Each row is a point on a landscape with many valleys, with its height.
From any point a ball takes the steepest step (drop divided by distance) to one of its 2 nearest points. It stops when none of these is lower. Distance is the straight distance between rows; heights are no part of it.
(164): [166 110 122 118 101 128 106 129 161 193 114 182  62 124 140 150 130 147
 116 152 106  98 109 141 139 157 114 120 179 112 150  87  97 202 137 144
 129 136 167  90 196 105 109 170 128]  h=495
(1347): [109 112 125 172 124 153 157  92 125 186 106 101 100 129 113 169  44 132
  97 108 115  75 113 138 126 133 122 120 166 137 151  96 147 180 168 108
 128 100 189 136 140 153 128 131 118]  h=239
(715): [130 166 148  74 156 142 165 161 100 107 105  79 165 167 109  70 120 132
 126 180 143 156 145 104  89 135 116 194  66 131 112 139 124  70 135 125
 110 182  75  63  82 110 138 121 160]  h=558
(413): [ 86 109 159 191 140  97  94  85  96 125 150 140 124 142 137 125 146 128
 155 129 120 131 124 106  91 147 118 117  92  93 156 158 167  63 151 111
 121 134  97 144  99 123 186 117 136]  h=400
(1297): [125 167 164  81 126 126 113 160 111 160 116 156 126 121 164 124 106 103
 162 133  89 184 133 124 141 166  97 145 163 132 120 112 160 158 137 124
 122 134  95 157 161 122 113 170  92]  h=436
(763): [150 116 136 185 189 144 161  85 135 110 124 120 104 138 159 179 175 117
 130 136 114  81 130  97 158 107 195  71  87 115 140 148 152 156 132 122
 118 140 142 142 159 126 157 134 131]  h=478
(156): [161 142  98 119 160 204 140  89 133 155 170 150  49  87 170 183 125 189
 210 148  93 125 108 135 138 186 163  73 108 143 200 143 104 161  93 112
 126  96 145 115 132 172 170 156 129]  h=572
(447): [ 69  95 132 137 125  86 144 134 103 131 125 147 146 152 133 129 113 152
  80 161 151 101 124 112 128 138 154 121 116 110  65  85 123  73 110 116
 133 197 104  81 108 123 113 110 159]  h=195
(262): [ 96 125 136 107  96  79  92 205 134 107 171 164 162 126 146 114 167 122
  75 122 149 119 149 158 119  99 126 164 152 145  51 119  33  83 124 152
 102 128 103 102 117 137 104 111 119]  h=592
(891): [103 134 142  63 131 101 122 104 145 180 134 127 115  61 139  98 140  91
  56 102  92  92 182  78 149 161 114  95 142 150 144  96 137 147 157 119
 133 101 102 219 185 126  94 141 123]  h=238
(781): [115  73 158 144 127  76 121 135 143 169 145 100 107 140  68 114 162  68
  88 116 127 137 114  93 152 182 151 133  88 149  84 101 113 105 124 129
 126 152 105  98 130 118  95 141  92]  h=384
(425): [175 116 133 101 144 120 173 176  99  94  97 130 132 164  72  99 176 146
  56 135 103  66 102 161 106 111 119 134 136  81 119  99 103 156 161 135
  87 167 140 118 105 104 138 102 161]  h=237
(340): [ 92 124  96 147 123 169 137 111 153 168 112  97 117 120 157 172  45 175
 163 113 154 119 115 139 158 130 128 112 166 162 129 127 129 150 137 106
 142  90 159 149 141 147 134 130 106]  h=276
(1100): [ 53 142 158 101 118 117 169 116 114 158 122 129 145  89 190 151 134 146
  99 125 155 117 163  85 109 130  94  87 105  90 166 103 114  78 158  79
 118 134 134 194 107 127 156 179 109]  h=339
(15): [158 118 174 127 113 109 115 186 142  99 127 164 177 134 132 117 158 157
 120 149 147 111 142 142 138  95  96 140 113 114 105 118  85  81  85 168
 114 151 106 100 107 140 125 110 107]  h=575
(675): [ 62 110  74 176 132 132 127 160  83  93 133  96 145 108 139 119 118 126
 128 128 143 195 146  99  73  93 147 163 129 159  98 136 144  66 123 166
 116 136  77  96 113 111 131  91 132]  h=507
(816): [185 133 104 144 125 115  79  96 170 154 118 173 134 183 118 157 139 107
 162 151 127 114  72 149 153 138 137 113  71  77 124 157 136 118 114 130
 153 149 153  73 107 153 107 142 158]  h=646
(128): [ 74 116  88 131  82 144 137 104 109 101 159  63  99 130  72  85  55 109
 138  93 131 160 100 146 110  95 131 184 171 160 118 179 149 120 125 151
 126 110  90 125 121 132 116  91 139]  h=328
(803): [123 107 171 182 185 156 112  68 104  84 143 144 103 131 154 140 173 125
 177 122  79  98 156 121 166 112 186 106 102 127 182 183 156 132 142  83
 132 105 131 122 158 134 188 146 121]  h=424
(832): [155 197 178  90 116 116 106 159 135 145 132 191 164 104 167  62 188 116
  71 132 128 123 169  95 151 173  88 100 121  87 133 110 119 106 114 105
 138 100  98 183 128 101 102 148 115]  h=73
(827): [111 138 128  79  92 137 139 137 127 127 140  97 143 127 103  88  43 103
 138 116  96 148 112 146 124 111 104 165 197 154  97 148 145 158 151 162
 131  99 106 175 168 162 128 110  96]  h=377
(26): [174 118 156 168 167 126 135 107 124 138  93 175 146 137 114 109 141 138
 107 123 113 117 150  68 153 127 186 158  91  99 130 135 122 159 124 156
 144 116 119  89 120 110 115 141 168]  h=361
(457): [161 142 130 170 156  86  86 138 139 111 131 135 143 171 115 118 158 127
 168 116 173 176 100 118 105 133 132 145  65  93 160 156 144  91 126 137
 111 148 117 124  40 124 106  97 156]  h=648
(1294): [181 135 106 130 150 218 161  94 122 163 148 167  74 115 148 150 164 191
 163 119  92  63  98 127 136 159 167  86 106 138 215 106 136 170 120 140
 138 108 147 136 126 133 149 143 138]  h=541
(243): [182 145 126 140 135 198 160  84 117 134  94 193 116 128 106 134 144 184
 132 180 104  54 108 138 139 131 149 102 104  89 175  94 110 169 114 147
 134 144 129 136 108 133 158  95 162]  h=520
(305): [116 152 163 107 142  88 146 135  97 111 154 165 170 125 106 124 220  91
  57 153 166 122 135 114 141 162 128 116 121  98 102 115  85  92 140 136
  98 125 119 147 115  91 147 137 138]  h=543
(181): [182 125  79 149 127 151 132  88 125 107 152 101  98 119 147 103  73 168
 113 115 129 146 104 205  83  93 134 119 102 158 186 158 151  94  50 127
 145  96 139  92 137 142 146  81 148]  h=470
(435): [140 139 159  96 126 157 121 122 131 153 118 135 120 107 188 121 148 129
 165 128 104 133 159  80 148 163  78 112 114 112 156 138 144 159 112  85
 117 127 112 187 136 116 121 172 101]  h=385
(1039): [217 118  86 111 124 167 127 130 133 110 134 101  72 166  96 120 105 118
 110 144 119  50  96 199 142  99 148 135 116 143 137  92 117 146 114 166
 142 153 177  63 168 132  94  86 140]  h=542
(558): [154 105  94 124  86 149 102 104 151 153 134 125  81 105 162 122  81 185
 145  85  72 125 139 200  98 113  95 135 161 136 199 138 159 142 109 106
 166  93 132 159 105 150 141 124 132]  h=175
(581): [159 155  79 111 122 170 131 124 170 154 118 158  67 122 154 190 104 148
 163 135 131  95 127 125 145 137 154 125 177 177 120 129 101 217 133 169
 136 145 170 103 189 128 110 179  93]  h=519
(997): [217 101 125  75  90 157 141 135 121  98  77 151 103 126 130 101  89 171
 116 126 133 100 146 187 108 112 150 165 158 127 139  99 129 184 128 144
 147 131 128 130 119 143 129  92 131]  h=257
(1128): [111 121 134  96 167 140 131 141 119 134  77 150 191 111 159 134 138 113
 125 139 133 122 192  84 153 121 154 169 125 138  69 123 118 128 118 151
 116 124 107 119 154  98  98 109 111]  h=423
(360): [ 82 129 146 100 130 113 226 180 132 151 162 100 138 137 113 139 131 135
  63 113 136  98  96 126 110 133  83 114 162  80 105  47  85 126 136 134
  73 138 143 142 119 124 156 130 107]  h=160
(1243): [ 23 154 182 137 156 129 160  93 131 106 178  95 113 111 126 138 134  78
 175 105  95 162 164 125 106 162 101 110 170 122 177 144 161  87 161  58
  83 107 136 184 135 159 169 165  84]  h=105
(14): [163  99  93 113 146  99 157 167 110 110  95 113 139 137  97 101 127 164
  32 129 145 117 130 179  71  84 135 134 132 102 104 100  86 117 141 179
 103 137 110  85 137  99 132  81 159]  h=285
(453): [ 69 104 115  99 149 115  88 186 166 127 141 155 195 116 127 166 188 171
  91 141 163 101 145 176 154  76 150 154 145 142  84 105  38 111 126 135
 110 123  92  97 144 124  96 135 137]  h=607
(1326): [108 119 149 158 116 111 125 127  90 167 105  92 134 119 114 101  93 134
 146 117 104 149 107 146 112 133 106 135 117 123 139 157 147 102 141 130
 108 104 106 151  91 139 150  90 126]  h=437
(420): [132 126 116 171 116 118  95  90 140  89 135 119 119 158 125 181 180  58
 163 163 163 117  69  89 122 141 150 107 138 122 125 137 134 144 184 108
 129 107 155 167 142 128 138 143 122]  h=721
(1165): [162 105  59 110 126 155 131 149  90 104  87 110 156 104  78  76 123 137
  90 107 156 137 112 165  80  75 130 177 137 139 136 143 129 109 162 186
 151 119 100  70 109 107 113  72 136]  h=320
(1339): [137 140  49 129 152 131 121 122 154 147 162 154 116 113 173 189  66 132
 113  86 172  99  96 155 139 125 167 116 176 109 156  86 178 140 118 159
 148  80 194 127 178 154 101 153 103]  h=417
(769): [149 105 128 176 123 129 135 136 133 134 142 116  94 149  96 147 116  84
  99 119 114 106  94 163 131 108 146 136 125 116 135  77 127 148 122 147
 124 182 159 103 171 147 101 113 137]  h=524
(332): [ 32 130 173 118 121 129 167  95 122 118 198  80 128  82 119 126  91  73
 143 101  80 154 159  92  87 181 118 143 128 139 108 135 154  69 129 101
 118  75 142 157 105 128 157 154  93]  h=204
(264): [179 138 118 129  98 131 106 129 144 164 168 163  79 144 186 138  89 182
 159  90 143 161 119 142  94 117  95  85 145  93 198 111 123 173 105 118
 139 171 145 150  87 119 140 175 113]  h=571
(374): [149 124 123 172 154 103 104  98 150 130 156 111 129 171 119 170 106  95
 151 115 131 149  80 177 110 130 107 111  57 119 117 142 157  82  94 132
 157 189 137  58 108 126 131 133 162]  h=628
(824): [142 155 153 139 144 174 182 168 104  93  87  52 157 149 114  50 151 141
 114 145 140 140 161  70 125 143 124 179  48 145 108 145 122  95 128  99
 138 133  92 109  84  94 136 142 160]  h=522
(51): [154 169 144 171 123 168 124 101 150 111 129 230 164 124 117  81 205 164
 139 157 164 115 122 125 185 145 113  69 119  51 150 105  87 126  98 145
 155 125 120 157  84 148 130 141 151]  h=523
(809): [182 165 107 130 101 170 122 144 152 134 169 156  67 156 158 155  98 184
 181 143  89 134  82 166 159 128 127  99 143  90 126 128 149 146  46 137
 149 130 141 136 149 123 130 125 113]  h=521
(1192): [122 109 124 118 153 126  87 110 169 123  86 124 113 101 133 143 128  82
 176 135 158 153 148  94 172 135 187 126 101 176  75 179 135 159  82 123
 157 137 135  83 172 120  99 133  96]  h=75
(87): [166  99 121  60 127 100 133 140 114 135  83 125 140 114 102  75  53 133
 118 140 119 150 142 141 118  96 131 176 171 123 131 114 157 160 147 175
 136 109 105 146 133 136 107  92 122]  h=327
(1107): [ 39  88  99 146 115 161 151 143 101 105 167  98 130  93 161 154  86 121
 138  82 105 138 164 126  86  69 131 147 157 142 114 143 124  87 129 140
 128 115 104 137 118 133 154 126 124]  h=471
(788): [116 139  86  70 133 114 131 152  88 154 128 162 160 133 112 131 139 145
  67 108 164 106 133 143 148  84 153 164 188  95 109  98 104 184 146 165
 130 143 130 134 131 106 109 144 128]  h=268
(245): [126 139 110 177 138 148  78  65 133  66 121 111  93 141 120 125 190  94
 184 161 147 131  87  68 149 172 131 101 114 140 141 211 153 141 150  83
 129  75 141 161 139  97 135 120 164]  h=706
(466): [ 80 110 114 168 155 131 159  93  84 121 147 108 115 125 121 169  74 108
  97  75 117 142 138  95  98 101 184 140 176 143 139 108 160 138 129 135
 122 141 127 136 151 131 146 119 131]  h=434
(147): [145 125 134 179 152 127 159 114 130 114 142 137 102 155 155 195 123 122
 101 119  96  82  80 140 142 125 178  85 112  91 150  74 156 143 111 131
 132 136 160 123 166 131 132 113 132]  h=506
(228): [ 80 124 140 107 125  90 197 132  96 143 153 137 151 159  94 151 138 101
 101 134 132 122  99 132  70 147 104 156 118  83 104  72  88  77 150 160
  66 155 120 112 108 120 151 106 110]  h=93
(1289): [ 98 173 169  70 112 143 177 161 111 147 145  63 150  82 166 137 141 138
  89 136 110 106 163  85  89 131 111 113  92 106 151  91 154  83 148  75
  96  77 119 215 120 111 173 132 121]  h=381
(1259): [182 145 170 153 119 125 136 169 142 109  98 213 166 129 147 120 196 182
 121 155 152 137 144 148 150 135 114 122 128 117 151 100  82 125 112 152
 142 139 127 129 122 130 100 105 145]  h=552
(1130): [158 115 155 117  92 116  87 168 121 153 113 175 105 140 143 130 159 108
 157 151  72 123 122 129 148 165  80 121 173 111 113 136 126 151 117 135
 146 147 150 106 164 107 113 151  97]  h=472
(902): [114  98  75 138  81 147 122  98 138 114 164  70  83 115 133 129  65 149
 132  70 141 133 119 196 107  79 122 168 170 133 161 173 168 120 119 132
 149  83 109 164 116 144 112  77 122]  h=267
(593): [112 122 124 171 124 134 150 113 128 184 139 146  92 141 141 174 116 124
  97  78 127 117  87 178 116 143  86 103 186 125 194  88 151 144 159 116
 149 132 158 152 136 137 117 126  96]  h=197
(500): [113  91 160 132 101  70 124 120 147 140 129 104 140  93 140 100 115  51
 101 129 111 130 144  79 114 151 103 121 111 142  99 133 138  86 138 126
 142 110 120 133 132 140 119 154  86]  h=342
(620): [159 139 136 182 150 126  76 159 182 128 100 137 133 136  93  74 153 136
 152 142 147 227 142 122 159 154 145 177 120 157 173 145 141 135 145 152
 151 152 112  64 121 128  82 141 121]  h=529
(17): [172 158  84  96 146 166 143 111 122 131 144  89  82 138 142 134  60 104
 124 113 123 137  91 208 117 133 126 158 132 141 180 142 162 167  73 131
 120  87 163 105 186 120 120  91 135]  h=533
(695): [178  89 116  87 164 147 148 183 142  84  78 107 157 169 124 158 133 184
 157 131 136 111 135 188 140  81 141 138 102 138  72 129 101 146  82 125
 123 158 151  79  93 133 129  78 157]  h=428
(958): [121 143 145 115 116 108  98 117 127 129  95 198 147 121 178 120 149  72
 158 122 130 146 156 101 121 161 129  89 121  83 133 145 142 100 120  92
 126 153 135 175  93 143 127 151 133]  h=314
(405): [173 122  43 123 100 149 111 148 147  97 118 133  95 111 147 170 121 136
 173 143 163 144 126 155 150 119 184 159 133 163 135 147 136 171 103 155
 145  66 167 136 156 133  91  95 108]  h=432
(505): [142 140 119 176 103 131  88  61 119  87 148 138  90 154 123 131 141 123
 199 187 131 148  76 132 128 148 135  93 110 114 154 188 164 105 126  64
 146 124 142  95 123 112 147 136 187]  h=687
(693): [127 144 142 131 198  80 149 144 129 139 150 166 149 189  87 188 212 124
 112 135 162  87  55 165 131 119 129  86  99  92 119 119 111 109  94 122
 113 168 153  91 134 148 134 135 128]  h=582
(1241): [ 96 105  81 113 128 123 173 142 116 161 114  63 152 145  82 150  89  95
 122 103 137 104 126 122 138  93 148 154 146 140  56 100 139 134 150 136
 125 122 155 119 100 135 107 108 124]  h=441
(1328): [161 141 160 120 152 105  72 135 134 125  92 167 148 146  76  97 203  84
 143 150 156 152 143 104 157 165  97 129 119 122 148 145 124 128 132 137
 134 114 161 120 118 118 105 155 136]  h=462
(1207): [ 92 150 170 102 129 120 151 153  83 116 121 115 149 138 114 126 148  90
 138 154 145 151 134  79  95 143 117 133  67 123  77 145 144  51 109 105
 114 165 101 123  99 138 141 148 140]  h=591
(825): [ 61 153 182 107 116 119 115  94 123 115 162  79 138 117 120  96 122 102
 168 133  82 124 174 117 121 143  69 131 128 167 158 182 137 136 182  40
  94  85 116 165 171 134 172 166 121]  h=229
(858): [120 118 115 118 137  58  68 123 164 123 150 108 135 151  80 102  87 123
 133 136 155 216 126 122 103 145 136 181 136 193 115 161 144  98 144 175
 128 192  97  72 108 125  91 116  97]  h=599
(1159): [137 125  72  29 118 122 159 135  82 118 100 130 159 114 106  92  66 142
  85 107 152  94 138 136 116  83 158 147 212 129  94 115 137 174 190 196
 117 128 119 169 111 118 122  98 127]  h=323
(1183): [158 170 126 122 101 160 104 110 152 147 170 150  54 153 185 131 123 187
 206 133 113 143  90 132 125 171  72  84 158 110 166 153 130 187 106 118
 147 129 134 149 111 120 141 180 118]  h=546
(321): [112 169 188 129 158  74 106 114 116  98 127 161 192 136 108 100 208  93
 116 143 186 164 147  68 113 159 101 152 101  84 140 138 128  84 144 131
 122 105 122 152  98 105 142 147 140]  h=512
(878): [129 116 150 155 155 123  81 167 174 105 111 126 177 145 102  98 169 136
  87 117 143 169 169  86 156 141 134 192  98 146 115 133  91 101 155 160
 160 144  88  75 104 112  80 134 118]  h=490
(486): [181 116 152 172  94 151 128 133 105 132 111 125 125 119 119  91 149 136
 133 151 131 119 111 151 121 114 110 121 107 104 148 150 120 130 124 126
 148  93 120 120 110 132 160  86 135]  h=469
(881): [119 107 122 146  87 154 193 156 123 137 142  83  82 109 155 113  71 143
  97  76 129 132 119 146  98 117  80 112 201 121 159  88 124 120 147 127
 134 128 142 169 111 149 130 120 103]  h=133
(1200): [194 149 124 116 168 149 103 112 145 113 189 135 113 186 100 145 128 138
 143 166 113  71 100 198 130 109 144 112  63 133 127  92 135 104  84 178
 140 178 178  52 177 137  96  97 134]  h=560
(1017): [167 110 143 107 110 129 151 172 117  98  78  67 158 117 104  44 125 116
  98 139 134 166 151  92 116 117 138 152  87 167 119 133 113 119 140 121
 126  94  94 152 109 132 137 122 147]  h=476
(817): [148 134 129 191 104 119 111 120 163 114 188 103  98 154 131 154  94  90
 149 133 102 163  98 173  98 130  80 116 136 112 105 153 136 108  80 129
 142 158 147 101 112 145 142  97 115]  h=614
(1340): [156 115 150 141 111  49  85 153 118 108 123 177 172 122 100  73 151  85
  79 121 143 164 136 121 150 132 128 137 158 128 138 107  99 120 125 140
 144  96 115 118 150 138 101 146 140]  h=398
(232): [143 156 152  49 105 153 159 169  84 119 109  78 152  87 137  73 109 116
  97 147 111 131 177  84 124 131 115 127 101 153 114 128 134  91 128 114
  91  76 102 179 130 148 165 125 126]  h=427
(970): [140 114 150 114 198 119 131 150 157 118  89 132 180 136 116 102 162 117
 125 135 135 127 200  70 141 102 175 205  71 151  76 127 105 148 120 145
 135 141 104  91 128 118 109 150 158]  h=433
(603): [106 149 139 104  95 128 133 166 138 165 104 144 159 119 165 154 124 141
  94 111 118 115 129 140 132 126  81 126 151 140  82  71  90 126 149 134
 126 180 111 132 115 109 106 145 107]  h=193
(1212): [ 88 132  99 170 152 137 135 105 136 121 147  86 107 129 105 166  74  98
 147 103 120 164 121 152 115 115 167 174 147 174 101 178 156 163 122 141
 126 116 114 118 159 143 135 110 124]  h=386
(936): [101 132 144 142 146 145  82  86 127  91 115 101 124  87 107  91 209  67
 162 120 143 126 161  58 145 169 113 121  81 104 149 200 165 108 123  92
 143  84 114 159 127 100 132 123 149]  h=727
(40): [ 99 119 126 123 127 189 158 112 182 164 142  90  85  92 176 147  98 182
 174  73 116 110 157 117 157 137 115 114 142 161 168 170 103 190 123  71
 136  77 132 167 152 138 149 186 102]  h=343
(1315): [162 153 145 129 169 136 149 157 127 117  96 148 142 180 118 122 141 221
 166 157 166 149 120 188 154 104 128 130 104 107  94 116 126 128  53 142
 115 125 156  91  97 143 139  90 155]  h=467
(202): [178 121  89 139 180 137  99 127 144 141  95 137 126 137 113 156 122 126
 148 131 137 122 121 106 174 119 228 152  90 150 111 127 138 161 114 158
 142 134 160  85 173 131 100 147 147]  h=269
(583): [151 132 100 146  80 160 128 176 145 115 134 122  98 133 175 157 103 161
 182 116 124 147  99 168 147 118 143 138 124 134  92 159 118 160  48 122
 131 103 121 127 145 134 126  87 130]  h=491
(748): [100 121 175 171 142 133 112  88  88 114 164 170 126 130 157 136 115 164
 171 140 112 116 141 134 127 113 141  94 138 119 170 150 145  99 115  95
 129 165 123 126 144 141 186 133 114]  h=357
(1264): [161 147 150 154 142 107  69 116 171 112 154  90 101 159  78 111 116 124
 150 145 119 198 108 118 113 160 146 184 111 173 132 174 157 160 130 141
 134 171  89  48 147 102 124 138 140]  h=573
(1023): [ 62 135 159 113 128 140 132 108 141 155 176  78 111 112 162 133 132 167
 155 102  73 107 190 146 161 120  81 119 143 152 178 171 123 185 146  45
 118  91 136 176 116 122 175 195 117]  h=313
(796): [157 138 160 154 139  83 106 133 149 110 167  96 120 152 106 144 128  82
 148 147  81 186 128 130 130 134  92 156 135 156  94 148 120 148 126 135
 135 146 122  96 122 111 144 134 127]  h=598
(1154): [108 177 133  93  76 102 133 204 139 166 158 146 170  80 162 133 111 127
  75 104 105 138 144 142  83 148  84 119 152 127  83  67 101  64 143 154
  78 140 130 130 109 141 117 125  65]  h=242
(657): [ 84  87 119 128 136  93 152 139 128 120 146  59 150 157  66 147 118  95
  88 120 164 162 122  95 134 130 141 171 111 190  62 101 111 109 155 157
 112 153 123  75 103 116 104 138 108]  h=416
(1325): [ 40 116 148 147 112 118 124 123 132 166 127 141 128  84 203 142  65 137
  96 111 153 113 160 118 121 115 121  96 157 141 138 106 119 110 162  70
 141 143 139 149 132 155 132 183  79]  h=296
(1011): [101 136 131 112 142 120 206 119 124 140 119 114 151 178  93 161 155 129
  66 134 118  59  69 158 122 115  93  86 142  58 112  76  91 165 152 107
  85 161 137 156  84 108 131 112 142]  h=196
(148): [108  89 137 123 118  95  99  88 168 152 136 123 119  68 116 110 111  74
  88 119  85 109 163  54 152 143 126 109 172 150  91 143 155 146 146 137
 165  93 133 150 207 104  89 169 100]  h=294
(1320): [ 69 125 140 174 150 154 112  95 122 109 172 123  64 132 151 153  75 150
 182 106 106 112 136 175 142 116 125 105 145 131 169 154 158 111 107  48
 129 147 169 109 167 125 162 134  93]  h=307
(1343): [156 110  50 150 123 113  79 128 118 127 137 152 104 125 132 158  73 122
 155 116 162 147  97 148 163 103 189 123 132 148 142 140 158 129 103 148
 160 111 180  94 161 151 107 125 125]  h=362
(640): [100 123 106 115 105 120  99 100 129  98 156  77 143  92 113  97 113  84
 127 151  88 175 172  41 120 138 153 140 156 191  92 161 150 126 164 155
 144 104  85 147 185 123 103 147 120]  h=351
(61): [105  96 130 174 149 115 111  95 110 112 105 127 114  96  93  95 100 106
 127 135 101 140 165  72 143 147 203 148 137 213 155 156 155 158 159 147
 135 118 107 165 174 114 119 136 150]  h=412
(1295): [109 119 154 146 177  74 143 129 141 121 117 122 136 161 107 122 200 120
 137 119 161 185 110  83 124 153 132 148  65 129 109 147 146  57 122 118
 110 187  80  83  65 115 154 124 136]  h=618
(879): [128 151 130 134 102 144 158 160  90  73 124 132 181 123 110 102 198 143
 132 172 141 133 126  99 123 107  88  74 100  84 116 111  96  64 117 134
 121 146 126 176  66 147 170  88 160]  h=266
(636): [127 113 129 133  65 146 113  90 119 122 162 132  95 138 157 120 153 170
 172 123  64 121 131 183 111 108  53 103 159 125 220 170 135 143 154  89
 151 115 157 159 117 145 173 135 149]  h=275
(754): [152 123  73 140 140 146 139 113 127 117 122  99 120 147 116 101  95 151
  98 131 158 166 115 159  95  93 130 154  81 144 149 124 132  80 101 127
 138 154 119  72 118 115 107  72 167]  h=404
(539): [ 34  97 132 177 145 130 144  99 153 148 130 147  94  95 156 177  94 107
 151  84 116 110 142 124 109 122 123 104 161 126 140 108 156  91 160  64
 138 156 152 115 147 151 149 146  76]  h=258
(119): [194 145 128 101  95 196 151 129 139 162  89 125  68 112 159 142 107 183
 167 126 105  90 123 135 139 157 142 131 148 176 127 151 126 231 128 163
 127  96 144 138 142 134 159 142 123]  h=547
(428): [ 91 128 133 130  97  99 158 161 142 144 118 171 162 113 174 149 125 174
 101 156 134 108 121 131 125 113 128  63 112 107  83  63  73 109 129  99
 134 173 113 160 120 140 101 118 153]  h=132
(696): [ 84 150  81  76 142 136 104 147 104 103  91  86 187 123  74 141 144 115
 158 124 172 145 144 145 133  78 141 173 140 171  68 160 137 164 156 178
  91 106  87 144 117  88  99 116 129]  h=308
(1127): [127 162 163  47  96 116 117 157 100 158 126 135 120  79 144  82 168 113
  46 118 118  65 137  73 161 183 112 111 118 103 149 100 141 128 148  83
 104  92  94 207 147 104 102 157 126]  h=173
(1178): [ 98 145 154 104 115 123 167 165 101 136 112 129 165 149 160 142 161 170
 163 168 156 106 113 116 113 103  91  73 100  70 105  85 126 114 103  95
  92 186 116 178  79 130 135 124 140]  h=198
(563): [148 112  95 107  91 149 159 156 103 129  99 129  87 110 159 128  67 149
  90 113 150  95 118 173 119  97 120 119 168 128 143  97 118 164 126 150
 133 147 160 155 126 119 139  92  97]  h=191
(1050): [154 104 131 117  97  89 119 121 106 149 119 172 139 124 154 119 125 138
  64  94 123 121 125 135 154 133 162 158 177 129 118 119 109 180 123 142
 156  96 126 150 138 130 132 150 136]  h=330
(273): [170 130  93 126 117 128  96  68 134 148 131 144 107 136 115 142 128 114
 157 166 100 126  94 125 142 167 134 101 124  96 165 149 147 159 124  98
 173  83 179  95 133 154 152 137 174]  h=666
(497): [120 120 168 139 193  54 110 153 132 123 123 172 184 170  99 161 231 129
  87 126 147 110 119 149 125 137 139  93 108  94 105 134  95 119 110 104
 108 143 119 122 104 111 115 135 164]  h=565
(288): [107 137  96  74 145 146 122 154 130 122  73 130 171 137 139 176 136 153
 158 155 175 110 165 135 151  89 140 171 120 163  62 119 108 149 111 141
 110 136 142 107 107 106 101 102 137]  h=376
(786): [119 117 140 118 102  65  78 112 150 141  96 146 128 100 126 116 137  39
 143 109 102 176 142  96 124 187  84  60 140 112 122 141 157 106 142 123
 118 121 128 165 127 151 111 152 127]  h=373
(43): [111  88 118 163 136 122 119  83 106 146  60 113 162  97  92 126 103 118
  84 154 146 123 140  88 134 138 163 123 112 198 127 118 101 152 172 131
 143  89 135 111 155 154 122 144 158]  h=459
(562): [180 133 140 190 110 193 141  65 135 113 122 180 149 130 117 107 169 166
 184 174 121 106 112 133 151 118 113  92  91  79 155 128 117 118 148 129
 157 129 131 137 121 148 152 108 171]  h=499
(1195): [117 155 172 144  98 111 128 131 131 137 129 146 129 131 163 150 159  92
 167 114 160 126 111 119 129 110  98  73 120  88 110 123 113 123 119  93
  95 184 160 168  86 156 131 149 120]  h=253
(1302): [129 134  72  60 126 139 125 151 102  89 127 100 194 118  53  86 126 112
 124 121 151 158 146 130 124  93 129 177 160 154  87 141 132  80 195 220
 119 102  71 122 107 109  82 100 119]  h=201

Call two points neighbours if one is among the 2 nearest of the other. Go from one point of each pair to the other, from neighbour to neighbour, staying as low as possible. Name the highest point that can't be avoided.
(881), (788): (87)
(428), (1192): (1339)
(881), (500): (40)
(228), (1302): (1165)

Where does a ball stop that starts at each point below?
(581): (428)
(1200): (539)
(1295): (539)
(1039): (539)
